Each row is a point on a tangle of strands that fork, close into loops and nearly touch. The rows are in no order.
Points whose rows are less than 53.5 apart are linked; no others are. Some points are linked to none.
dumel: 4,34,-24,28,-63,-22,28,-46,14,-18,-7,9,-13,-12,21,9,-11,-11,15,16
zafi: 11,-35,35,-34,-5,-28,-6,-17,0,-29,-24,18,-15,-1,-4,18,11,-9,-10,8
Kur: -13,42,21,19,-5,1,-9,-1,8,21,0,5,7,26,27,6,-32,5,3,2
Rubo: 7,-11,14,-30,28,2,37,7,-7,3,29,13,22,0,-15,-5,16,-5,-59,16
bagog: 9,8,26,8,3,55,-14,-13,-16,28,28,-6,24,15,-14,-15,4,13,-21,-24
bimiv: 0,29,-3,-9,-11,4,0,3,20,8,-11,13,-6,22,17,-12,-9,20,14,13
ves: -26,-19,-14,-5,13,-28,46,6,-6,11,49,-16,9,-11,-34,-21,13,-11,7,17
manaz: -22,-31,-34,12,-27,-9,34,9,-33,-9,-25,-27,1,-18,-13,5,-6,-73,47,-19
sodi: -6,-8,-20,13,15,52,-20,35,-15,17,19,0,32,-43,21,11,-23,2,15,-17
rom: -3,-40,-39,8,-12,1,18,6,8,-19,30,-5,-11,-26,-11,-14,43,-3,15,22
Bis: -12,-12,-30,4,12,38,15,32,-6,3,13,11,14,-57,24,1,2,-1,18,15
Gipo: -39,-23,3,-15,2,-3,5,18,-12,20,-49,-5,-8,33,20,17,-58,-12,-5,5
sosu: -5,10,45,20,22,-2,-59,40,12,10,-25,-41,-25,25,9,14,17,-10,-12,-21
ripug: -19,-34,33,-10,-4,-22,2,2,9,2,-33,16,-25,27,18,6,-4,-4,-5,14
vosud: 41,-6,-5,-8,11,-24,32,-23,-1,-26,34,26,32,-36,-19,8,22,10,-19,3
Gegeb: -17,27,31,15,-11,-13,3,-7,13,20,-8,18,3,13,39,24,-27,-2,-11,9
Semu: 18,-37,16,-24,-15,-41,-17,-29,-1,-30,-52,8,-37,19,-4,6,27,5,12,5
sozev: 13,13,-9,-9,36,30,-29,9,18,-7,-10,5,-6,33,-1,-17,15,40,4,-5
gobes: -12,-34,27,20,-27,-41,21,-27,12,0,-42,7,-46,33,13,25,-2,9,4,7
nol: -15,17,-23,-18,-29,-1,12,2,9,-7,-22,-8,-24,24,22,-1,1,10,-5,35
kosed: -22,10,-22,-9,-31,2,5,-6,9,-3,-42,-8,-37,22,32,13,-3,4,3,31
Sorut: 20,12,30,4,4,41,9,-24,-13,23,29,17,28,4,-2,-11,9,0,-33,-17
bafu: 18,14,36,-7,1,-34,-35,-12,7,-1,-38,9,-21,-5,32,38,10,9,15,-7
Vevok: 25,-19,24,-13,-1,-44,-27,-33,-8,-24,-62,7,-35,-8,-9,4,13,10,24,-6
Ruba: 12,-33,21,-3,-17,-51,1,-33,0,-24,-52,6,-35,31,-6,10,14,13,4,1
rogu: -26,-18,-37,-9,-14,-11,31,23,-38,-14,-15,-31,2,-32,0,6,-1,-67,42,-19
Rep: -19,-17,-12,17,-4,24,-18,17,0,10,1,8,22,-24,10,-9,-41,-18,42,-21
Tad: 9,-21,-35,13,-45,-5,6,-14,13,-24,26,10,-17,-47,-1,1,35,-4,19,21
tek: 4,11,-44,6,-50,-14,13,-22,5,-25,7,-5,-21,-2,-4,-13,19,-2,-5,32
zenu: 15,3,29,11,-2,22,27,-19,-14,16,40,23,38,-8,-11,-20,14,-7,-43,-8
Vasi: 34,18,27,-22,14,19,7,-28,-12,-6,15,27,23,-17,-2,16,12,-4,-53,-13
botu: -12,4,8,-3,0,14,4,14,-26,24,8,10,28,19,-2,-26,-41,-10,-24,-9
pesu: -22,-6,-35,27,-38,5,33,-18,-3,-1,-25,-18,0,-3,-6,-20,-24,-36,40,18
pebo: -18,-16,-20,13,-10,13,-5,14,-10,12,-10,9,27,-33,14,-2,-46,-37,49,-30
Vadaz: 17,31,22,13,29,46,-34,1,1,0,19,-15,0,22,-8,-10,17,28,-13,-24
pul: -14,-11,-12,17,-6,21,-27,12,6,8,-1,10,16,4,-5,-17,-45,1,43,-23
gevo: -9,2,-42,-34,-22,-32,4,-11,4,2,19,-24,-18,4,-19,23,29,-18,-28,37
lur: -11,33,27,24,9,4,-43,44,-9,14,-14,-49,-13,33,9,14,-24,5,-7,-15
Girep: -2,-51,-1,27,30,41,14,18,-19,-1,20,14,36,-29,2,-4,18,1,-12,0
Mugaz: 22,-9,12,-44,39,1,10,-20,-6,-40,-7,16,10,-32,-10,29,11,0,-50,-2
gilod: 14,25,31,-18,10,-18,-30,-2,10,-1,-27,16,-19,-2,30,24,17,11,0,-6
potim: -36,-11,-22,-15,-1,-35,51,18,-22,8,7,-26,9,10,-26,-18,-30,-25,-3,10
befa: 1,18,18,8,-6,16,4,0,-2,29,15,18,20,16,6,-19,-22,3,-24,4
Suz: 18,17,-19,-21,-43,-36,18,-18,2,-23,10,-1,-9,-12,2,16,14,4,-6,25
Dib: 21,35,29,-13,34,44,-22,-30,-4,-1,3,1,4,-7,4,15,31,20,-42,-36
dabo: -22,-33,-34,6,-6,5,16,16,-1,-11,29,-14,-15,-51,-8,2,42,-18,16,29
zoto: 3,52,3,19,0,-9,-32,9,28,-4,0,-12,-20,24,24,-2,-3,29,26,-2
kat: -14,26,8,13,0,7,-7,14,-3,21,-12,-1,16,31,13,0,-43,6,-3,-4
Pibok: -23,-17,-15,-17,11,-28,48,21,-26,18,17,-6,18,10,-30,-25,-29,-17,-16,6
vig: -21,-14,-22,18,-29,3,22,-5,4,2,-5,1,4,-14,-1,-29,-24,-21,41,14
lusu: 8,-18,-41,0,-20,-26,20,-23,6,-11,45,-10,-7,-26,-34,-1,46,-1,7,23
nado: 0,-21,-32,-6,3,-28,26,-31,3,-7,58,-11,4,-32,-34,12,53,3,11,14
rezad: -20,8,-53,-5,-30,-29,8,-20,-2,-2,24,-29,-19,7,-29,5,25,-21,-19,35
ronal: -17,-24,-24,14,-18,14,14,6,9,9,2,15,4,-15,5,-32,-15,-8,35,8
pufi: -32,-4,-18,-10,-2,4,7,22,-8,16,-51,-13,-7,38,21,15,-52,-2,9,5
kuf: -2,32,-30,30,-63,-28,36,-43,12,-16,10,-4,-8,-20,12,13,-5,-27,9,25
Magu: -38,-18,-46,27,-17,-7,3,-12,-2,-9,33,-30,-23,-20,-30,-8,33,-46,16,28
mori: 12,20,-12,-7,-19,-9,11,-11,18,-3,-1,21,-3,8,12,-13,8,17,1,16
Salof: -1,34,16,-7,19,4,-30,18,13,10,-13,-2,-10,35,23,5,1,18,-2,5
godon: 23,13,-12,-32,-51,-32,4,-17,-5,-21,-9,-7,-17,-18,9,35,8,1,-7,34
zepep: -3,47,-8,26,-23,-4,-11,-11,32,-5,-3,0,-12,23,29,-8,-10,25,37,9
Res: -5,-15,-15,4,0,-8,35,7,2,-1,26,16,11,-8,-14,-33,1,2,2,20
nalis: 37,19,-5,-8,-27,-22,11,-26,-3,-19,12,30,4,-26,4,3,10,23,10,9
Pif: -36,-4,-18,-10,-9,-32,63,5,-20,15,-10,-31,10,12,-12,9,-48,-39,-7,21
kimu: 17,-35,-28,0,-5,5,21,-10,16,-28,21,14,-5,-31,-9,-5,45,17,8,14
mugu: -21,-16,-8,24,-10,-9,23,2,-21,17,-1,11,31,-12,-8,-20,-59,-42,24,-33
Gokal: -10,-13,-25,-38,2,5,19,29,-14,9,-21,-2,0,33,-1,-21,-22,6,-8,15
Vige: 15,43,45,-7,21,26,-34,-12,2,7,7,-35,-14,-13,-5,25,36,6,-33,-49
vez: -6,-3,-7,23,6,34,-39,21,27,-10,10,1,-10,3,4,-15,-17,22,52,-7
roniv: 5,-10,31,26,-7,21,10,-7,-8,22,43,33,36,-26,-3,-19,7,-8,-19,-10
Gokip: 2,22,40,-2,40,17,-57,26,14,7,-22,-32,-27,18,0,6,35,-3,-20,-22
fiz: 7,28,22,-16,10,-2,-22,4,13,3,-22,14,-11,15,31,12,11,16,3,4
mos: 17,20,40,4,37,-1,-63,3,16,-4,-26,-22,-29,-3,2,16,34,-8,-21,-38
mipe: 9,-9,15,17,6,45,-22,6,-14,19,22,7,26,20,-15,-24,-13,20,-2,-19
reto: 32,-1,-1,13,-14,2,-12,-21,21,-15,18,40,8,-37,10,-1,20,25,33,-1
nera: 12,-32,6,-50,-18,-41,-5,-22,-6,-17,-4,-20,-13,-23,-22,46,21,-20,-5,33
ruv: -3,-43,-6,15,24,25,25,15,-8,0,30,19,26,-31,-2,-20,14,3,-9,7
voli: -9,7,-6,36,-7,16,-41,19,6,-8,6,-19,13,13,-1,1,-58,-11,46,-44
pap: -22,-24,-44,-13,-4,3,24,30,-28,-4,-17,-7,4,-42,10,0,-13,-48,40,-22
nez: -13,8,-12,32,-11,5,-1,-8,2,6,-17,0,23,19,-5,-2,-71,-23,43,-32
tipif: -2,-19,7,14,1,12,29,9,-26,24,34,21,39,-6,-17,-30,-16,-10,-29,-6
Rizef: -29,17,19,32,20,-11,-34,38,20,13,-43,-41,-31,36,25,23,-23,12,18,-3
vak: -10,13,-12,38,-9,4,-18,2,9,1,-9,-11,16,26,-1,9,-68,-15,40,-48
medov: -19,-13,-11,12,0,27,-13,22,-21,26,8,11,33,-39,21,5,-46,-45,18,-42
Tene: -18,-19,-49,-8,-10,-10,20,-2,-1,-3,24,-30,-20,12,-42,-22,30,-7,-6,36
givo: 32,-22,-1,9,7,3,14,-19,16,-21,26,32,22,-30,4,-4,31,22,-4,-5
gude: -37,-15,3,-20,-14,-11,32,13,1,11,-27,-8,-8,17,18,10,-33,-18,-14,31
zogi: -11,4,35,-16,20,27,-36,22,-14,28,-16,-8,-5,36,12,7,-14,1,-23,-4
ral: -19,-4,-14,-33,-6,-30,40,4,4,5,22,-13,-1,8,-7,3,13,-12,-21,36
runip: 0,-47,1,20,18,62,-11,17,-16,16,17,6,35,-17,-1,-6,3,10,-6,-15
Leb: -5,-10,-15,-40,-27,-34,-1,-14,4,-13,5,-23,-18,-10,-12,44,25,-19,-22,32
bupu: 0,-18,39,-17,13,-5,-20,6,8,-2,-26,23,-13,20,23,8,10,-4,-12,5
zibo: -26,16,-24,4,-27,8,1,-4,12,6,-55,-18,-46,33,33,22,-16,6,14,27
lir: 23,-12,-23,-22,8,-33,33,-36,4,-15,52,-8,20,-27,-39,23,40,7,-8,11
Ferof: -25,-29,-44,2,0,22,24,29,-15,-12,16,-18,-14,-52,-2,-6,26,-21,25,28
Nivi: -28,3,-18,2,-11,-29,61,1,-21,15,-13,-14,26,11,-10,-4,-58,-44,1,1
mevo: 17,60,20,17,-19,-29,-20,-20,11,10,-7,13,-2,-6,38,34,-14,18,10,-1
Gub: 14,-2,-48,1,-41,-24,6,-27,3,-22,28,-5,-19,-12,-23,-5,39,-6,-1,26
Ludu: -2,-13,13,24,-6,35,-22,6,-11,24,23,17,29,-3,-4,-19,-21,1,5,-20
Melap: 28,-3,-6,-1,-4,-12,28,-15,6,-21,33,32,24,-26,-4,-5,23,11,-10,9
Gilen: 25,-12,27,7,-2,-48,-35,-23,-2,-8,-69,7,-29,-7,3,22,18,16,33,-8
faz: -21,-18,-27,20,-20,-16,44,-3,-26,-6,-20,-28,8,-13,-17,-7,-13,-63,45,-5
Nog: 13,53,9,20,-38,-37,3,-28,11,2,-11,17,4,-9,36,27,-18,17,18,1
rikon: -40,-24,-23,3,14,-24,27,-11,-7,8,53,-24,-9,-16,-43,-8,36,-13,16,21
Vavuk: -20,-4,-12,21,-14,-23,50,-2,-22,15,-5,7,35,5,-11,-11,-61,-46,7,-27
keb: -16,-14,-31,27,-32,-1,39,-14,-12,-5,-29,-16,10,-5,-11,-12,-34,-51,41,-3
rupu: -9,-16,-43,24,-46,-17,2,-14,7,-19,35,-5,-23,-45,-10,3,35,-29,14,24
gusor: 1,-13,11,-9,11,20,30,11,-29,20,27,4,34,11,-17,-28,-12,-4,-46,1
riv: -17,-39,-25,-4,3,2,16,22,-19,4,3,6,17,-22,-14,-33,-23,-15,20,-2
nufiz: -8,-21,2,19,-5,24,0,13,-15,20,18,15,27,-2,-7,-33,-35,-6,11,-15
lunin: -9,25,-17,11,-18,4,0,-7,14,2,-17,6,-11,20,18,-21,-22,15,26,17
mazi: 0,20,-3,31,-1,13,-43,15,32,-9,10,-12,-15,9,0,-18,-11,31,48,-3
Ronu: 24,-2,46,20,29,-31,-57,-29,2,4,-46,-1,-14,-4,-12,2,16,-4,-1,-43
kosi: 18,-9,-21,-45,10,-21,30,-7,8,-17,22,-9,-1,-6,-23,14,36,6,-30,18
gefid: 23,44,26,3,30,38,-32,-9,0,4,16,-9,-3,15,-4,1,27,16,-25,-31
Dadim: 10,-7,17,-16,22,41,27,3,-24,19,16,10,30,12,-16,-18,2,0,-54,-2
zibap: -11,10,-9,20,-13,11,-6,-4,12,11,-8,10,12,16,4,-23,-40,8,35,2
baguz: -22,32,-26,14,-10,3,-6,7,12,6,-40,-26,-20,44,21,15,-42,19,30,6
pifu: -26,-16,23,-10,-12,-10,4,6,8,5,-37,6,-25,24,34,22,-5,0,-1,22
ruti: 13,20,15,16,17,41,-37,20,-7,2,18,-28,7,39,-20,-19,-7,28,0,-23
Soso: 0,-25,-43,-26,5,-1,32,5,4,-12,16,-15,-8,14,-28,-23,33,10,-17,30
nur: 34,9,-17,-33,12,2,11,-12,4,-32,-13,22,-6,-12,5,1,29,29,-19,8
kam: 14,-20,45,4,4,-45,-16,-27,2,-9,-42,24,-17,17,8,7,10,3,3,-15
Dunod: 40,15,-6,8,-25,-10,-12,-29,8,-21,9,32,2,-33,11,-1,14,31,29,-2
roko: 1,-35,-3,9,18,9,35,15,0,-1,31,18,23,-11,-16,-28,11,1,-11,6
nurel: -7,-31,39,-35,27,13,0,10,-2,1,-17,22,-6,14,1,-2,10,-16,-45,5
soga: -11,-35,25,-48,23,3,5,20,7,-10,-20,12,-11,18,3,-2,14,-8,-34,23
saka: 16,-9,15,-49,3,-20,6,-7,-1,-26,-19,17,-9,-19,4,28,18,-2,-18,9
pogav: 29,-8,-25,-20,7,8,18,-13,12,-28,-1,21,-1,-3,-2,-11,28,26,-8,11
zofu: 21,-26,15,-64,7,-29,8,-23,-7,-26,-2,-13,5,-43,-24,44,14,-12,-12,23
Sir: -10,-9,11,-30,21,-11,37,18,-6,11,22,5,18,8,-14,-7,3,-12,-47,23
novo: 4,-5,-13,21,8,26,-51,29,-1,-5,12,-14,7,31,-19,-13,-42,21,26,-42
vamu: 10,13,48,7,30,-12,-61,2,14,-1,-29,-7,-19,-3,14,27,26,-3,-7,-31
Ros: 17,-12,19,-44,35,9,13,-5,3,-20,-2,24,8,-7,4,19,25,-8,-57,-3
muzu: 20,-13,-15,-3,5,19,4,-2,17,-12,6,26,1,2,1,-22,24,34,3,8
Zed: 27,30,41,-12,33,11,-44,-24,-12,2,-13,7,-9,-29,-1,33,18,2,-24,-35
ses: 18,27,16,19,22,36,-34,2,20,0,19,12,3,16,0,-15,11,33,7,-15
Dilo: -37,-42,-31,2,-5,-2,36,14,-17,-4,16,-18,-10,-29,-22,-25,0,-25,28,10
pup: 3,40,3,37,2,3,-36,17,31,-5,8,-16,-11,26,10,-13,-14,30,35,-6
piruk: -40,-26,14,-12,-5,-11,26,13,-9,17,-36,0,-5,22,22,17,-54,-23,-13,10
kigek: 24,4,52,13,29,-20,-60,-38,-16,8,-36,-9,-13,-27,-29,3,6,-5,-10,-50
mikon: 18,59,24,16,-1,-20,-35,-9,13,5,3,3,1,-2,31,24,6,17,3,-9
rinu: -30,-27,-24,2,-3,-15,38,12,-18,5,30,-11,5,-8,-35,-30,-7,-23,15,10
tova: 21,53,45,3,10,21,-28,-1,6,4,17,-54,-13,-4,-5,10,38,4,-25,-40
runa: -19,24,12,16,10,-6,-35,21,21,16,-40,-23,-31,32,33,23,-6,20,21,8
ruga: -3,-35,-6,19,16,55,-26,29,-18,20,19,10,35,-30,10,8,-12,5,4,-21
Bimug: -1,29,13,20,6,19,-38,25,0,10,18,-17,4,34,-6,-12,-30,22,10,-19
nirir: 15,42,6,-4,32,14,-42,18,17,-1,-10,-7,-14,31,14,-4,16,33,1,-6
norof: 1,-35,-12,7,22,-10,44,5,7,-12,39,6,18,-18,-26,-12,36,9,-10,13
muze: 28,25,13,30,23,27,-54,10,25,-16,23,-3,-4,6,-6,-13,24,37,14,-21
gigor: 20,-40,-14,9,14,9,20,-9,11,-25,17,28,14,-33,2,-12,38,19,1,13
dus: 10,-9,15,-29,33,20,26,-4,-3,-9,8,15,15,4,-8,3,20,-3,-64,7
Luri: -1,11,31,-22,25,40,-14,11,-12,17,-9,10,4,25,6,1,4,1,-38,-2
zin: 30,47,39,-7,21,8,-41,-13,-4,4,0,6,5,-14,11,27,17,4,-21,-25
besok: 25,5,34,17,21,-46,-53,-20,15,-1,-45,-3,-18,1,-1,13,15,3,20,-32
duzed: -29,-12,-17,-27,-13,-24,41,15,0,12,-3,-17,-3,17,2,-3,-19,-20,-17,37
bidi: -21,-17,-47,-2,5,26,30,34,-24,-4,12,-14,-2,-59,16,-2,11,-11,25,20
lupu: -15,-22,38,38,-12,-43,14,-30,13,15,-35,16,-30,39,12,28,-11,16,6,-8
linur: -6,-1,-2,31,-8,18,-50,27,4,-8,14,-17,0,23,-7,-10,-48,1,27,-45
Leko: -26,15,-15,8,-22,-6,53,-6,3,11,-31,-14,1,18,14,9,-55,-22,1,17
budan: -8,43,13,23,4,5,-41,30,-10,12,-1,-40,-5,37,-1,3,-33,17,-4,-19
Fizaz: 10,-26,-7,-6,31,-17,45,-11,11,-6,43,-4,24,-14,-26,-4,39,6,-22,10
big: 3,27,19,-9,-4,-2,14,-2,-7,18,6,22,18,9,15,-3,-15,0,-27,14
Nurir: -1,29,21,-2,-18,-11,15,-9,6,9,-2,23,5,8,34,12,-16,-1,-13,17
kasad: 17,-13,-20,10,-21,16,-8,-9,25,-17,10,32,-8,-45,23,-1,30,24,35,13
Zitok: -4,1,-20,17,-44,-38,31,-28,11,-17,37,-2,-5,-31,-9,-3,18,-20,12,17
nobo: 12,-1,15,-16,35,61,-13,3,-18,20,-2,-9,22,34,-14,-11,1,20,-35,-23
Vof: -10,-26,-32,-27,7,3,24,27,-19,5,-6,4,10,21,-18,-30,-26,8,-6,2
foluz: -18,5,-42,-17,-15,6,11,8,-8,8,-44,-19,-8,40,7,-2,-47,7,13,1
Getu: -4,2,-7,-25,14,18,-1,26,-4,11,-21,7,2,38,8,-17,-20,16,-12,14
bidor: 21,23,33,-19,22,39,-7,-30,-14,2,6,10,8,-2,4,10,24,10,-53,-28
poz: -24,-3,0,-14,19,-19,48,23,-17,17,32,-6,26,9,-24,-17,-14,-11,-25,17
peget: -22,-35,-32,-6,1,12,14,34,-22,7,-5,2,11,-38,7,-13,-21,-25,32,-12
mesov: 6,4,-17,-2,18,33,-28,20,12,-1,-2,3,-2,36,-6,-25,-6,42,20,1
pog: 36,37,-4,9,-9,-10,-19,-18,18,-13,5,23,-2,-3,12,-3,15,38,27,-5
Pani: -11,0,11,-28,0,-6,7,18,8,9,-20,10,-9,18,27,7,-7,1,-11,23
san: 25,13,27,-20,10,-2,23,-15,-10,-2,22,28,24,-21,-2,10,10,-10,-54,-1
mif: 2,-6,-15,-14,17,29,-12,20,-11,14,-2,9,14,39,-7,-22,-25,23,-9,-12
bopiz: 6,-28,-28,-20,20,4,39,13,8,-10,12,3,5,10,-24,-25,19,18,-12,21
tanub: 14,29,-8,19,-17,-3,-19,-20,29,-11,2,22,-4,1,23,-11,3,32,38,0
vobir: 27,16,-1,-3,43,34,-18,-9,15,-14,-8,15,1,21,1,-8,26,42,-13,-11
rul: -10,-30,-11,13,-2,6,17,15,-12,8,8,14,21,-11,-9,-40,-28,-11,15,-6
vitof: -15,-28,10,22,-4,16,15,19,-34,29,27,15,35,-45,-4,-18,-29,-35,3,-21
mitad: 4,26,30,-7,17,32,-38,26,-11,20,-3,-26,-4,38,-3,9,-6,8,-19,-17
dadok: 8,-34,45,-16,0,-40,-9,-23,2,-19,-30,29,-16,16,1,9,10,-1,-3,-2
fusun: 6,32,31,-6,37,36,-45,33,-6,14,-7,-38,-14,34,-7,3,19,8,-22,-18
bomid: 14,21,-19,-1,-42,-17,11,-25,15,-18,2,22,-5,-7,19,-8,11,16,17,12
bivav: -2,31,45,22,12,-20,-50,14,15,12,-18,-13,-16,7,23,29,14,1,-7,-20
Samam: -15,-30,-9,14,-5,19,-12,21,-31,27,19,14,34,-43,6,-4,-34,-33,11,-40
Fiza: -12,-10,-30,-2,-25,-9,35,-5,10,-2,12,-4,-5,2,-8,-25,10,-1,3,22
nif: -23,14,23,14,21,3,-40,42,-3,17,-27,-44,-19,43,18,22,-34,9,0,-12
fevup: -14,-23,15,29,-2,7,26,12,-24,30,36,20,36,-25,-14,-26,-22,-25,-7,-8
Foduv: -14,1,-27,-23,-19,-22,40,-4,8,0,20,-13,-9,3,-15,-13,15,-10,-10,35
Davan: 14,13,-24,-3,-51,-34,26,-25,8,-13,26,9,3,-28,-10,4,13,-1,6,21
Foro: 19,-4,9,-40,-19,-30,3,-12,1,-29,-15,5,-22,-16,13,32,10,-2,-11,25
vato: 3,-5,61,-12,29,23,-41,-33,-1,14,-16,-13,-20,-12,-9,13,35,-9,-23,-57
Fom: 9,-12,9,-8,30,49,11,5,-18,17,2,8,19,23,-19,-19,-1,14,-42,-9
gekeg: 29,58,31,11,14,-11,-40,-13,3,1,7,2,-1,-6,20,23,11,16,-10,-23
nivis: 5,-13,45,26,-1,-45,-10,-28,9,1,-47,18,-21,29,13,14,2,12,6,-17
puga: 35,0,-4,-50,14,-4,14,-10,-3,-32,-20,17,-9,-18,6,20,26,18,-24,10
ridos: -28,-9,-53,13,-19,-17,11,-9,-9,-1,27,-31,-19,5,-43,-13,29,-33,3,29
bati: -19,18,-35,-1,-14,10,-1,5,1,3,-43,-20,-13,43,8,-1,-48,13,35,-6
pusu: 14,-7,-9,-25,21,-41,44,-24,6,-7,49,-4,22,-25,-30,16,33,-1,-20,9
vutem: 36,15,13,-24,9,-19,28,-20,-4,-16,22,26,31,-32,-11,17,9,-3,-33,11
guka: 1,43,-9,29,-57,-25,20,-40,17,-3,-7,11,-9,-3,32,14,-18,1,25,8
Tura: -13,5,-11,29,-14,-1,17,-6,-3,19,-12,8,27,8,0,-14,-64,-21,32,-20
nifup: 3,-12,-4,21,10,37,-47,35,11,-10,11,-10,-3,9,-5,-11,-24,29,40,-18
dugan: 4,-7,46,-34,26,14,-16,10,-5,7,-18,21,-6,16,12,2,9,-14,-35,-4
Fidu: -18,6,-5,-9,2,5,0,17,-18,19,-13,5,22,34,0,-14,-51,-2,-11,-7
kar: -18,-23,7,-42,5,0,14,24,2,3,-30,6,-13,19,10,1,-1,0,-18,28
malo: 3,-39,20,10,-30,-53,17,-39,6,-13,-31,10,-43,41,-2,19,4,8,-2,2
gar: 11,-14,-29,12,-42,6,-4,-15,24,-21,12,24,-18,-33,14,-6,31,11,30,17
zorod: 31,13,-5,-24,36,22,-2,-13,9,-23,-11,30,5,8,6,-3,24,27,-29,-5
Likuz: -10,-39,-35,-16,15,-1,39,26,-20,-2,11,-3,8,13,-29,-34,3,11,0,15
zeli: -9,-9,-15,10,11,52,-9,30,-2,14,13,12,25,-51,25,7,-15,3,21,7
laz: -23,-16,-47,23,-31,-15,-4,-15,-2,-13,37,-20,-27,-38,-21,4,39,-45,16,27
tedad: 20,59,26,36,5,1,-40,24,15,-6,13,-41,-10,17,1,-1,15,13,-10,-20
Ful: -12,8,-22,30,-56,-31,29,-33,13,-14,23,-6,-7,-37,-4,-1,12,-37,17,24
Nuti: -10,12,-29,1,-42,-6,23,-9,9,-2,-5,-4,-16,11,5,-18,3,-5,1,34
dezu: 28,-7,1,-48,33,-12,23,-21,2,-33,6,2,20,-30,-18,30,19,10,-41,4
Vimu: -8,17,49,32,14,-13,-49,25,19,17,-22,-30,-23,24,19,24,8,0,-1,-15
magit: 23,8,49,-2,30,-5,-59,-32,-16,0,-31,0,-13,-41,-9,20,7,-7,-16,-41
lon: -26,23,-10,9,-2,-2,-14,16,15,10,-46,-26,-37,38,33,23,-24,17,29,13
Gevi: 31,53,16,26,27,10,-51,11,26,-14,17,-17,-9,14,-6,-5,28,29,-3,-18
Ditif: 23,-13,5,-62,22,-26,20,-17,2,-27,8,-4,10,-36,-22,39,14,-3,-26,15
vasu: -40,-32,-38,-3,4,4,23,28,-31,-8,12,-23,-15,-47,-15,-6,6,-37,33,14
teb: 22,60,43,19,2,15,-36,13,6,5,20,-47,-9,5,1,5,29,7,-16,-28
rof: 7,13,0,-20,33,47,-25,19,-13,20,-5,-1,7,43,-12,-14,-10,25,-22,-10
pasu: 7,-16,-18,5,8,27,-12,8,13,3,2,23,6,12,-2,-30,-8,29,18,1
kotob: 22,6,37,7,10,-42,-50,-8,5,2,-52,4,-20,-12,16,33,17,11,32,-13
vitas: -1,-2,24,34,-12,33,-5,-7,-9,30,41,21,30,-5,0,-23,-7,-1,0,-14

A fork is a point with three links, a tip a point with one. Leave the first point through the second and follow the links. Name the first fork or tip that comes.
pusu / lir: Nuti
peget / pap: rul
zafi / dadok: kotob
Rubo / dus: ridos

A piece is two or more points that can be reached from each other along the links. Count, over all rows, the pieces, the separate loops (a circle has one, a figure eight two, a Y none), the forks (points with three links) and the tips (points with one).
pieces: 6
loops: 14
forks: 18
tips: 2

How many points has the smallest loop of links through each point below? Write 0 if it is on no loop.
zorod: 8
mos: 6
Nurir: 8
baguz: 16
Sorut: 7
roko: 12
ripug: 8
nalis: 9

Name the points in between on the shortest way along the links from the first point to the second, in order.
vak / tanub: voli > linur > novo > nifup > vez > mazi > pup > zoto > zepep
Pibok / novo: potim > Pif > Nivi > Vavuk > mugu > Tura > nez > vak > voli > linur
ronal / manaz: vig > pesu > keb > faz
rof / Tene: mif > Getu > Gokal > Vof > Likuz > bopiz > Soso
kimu / vutem: gigor > givo > Melap > vosud
gobes / Ronu: malo > Ruba > Semu > Vevok > Gilen > kotob > besok
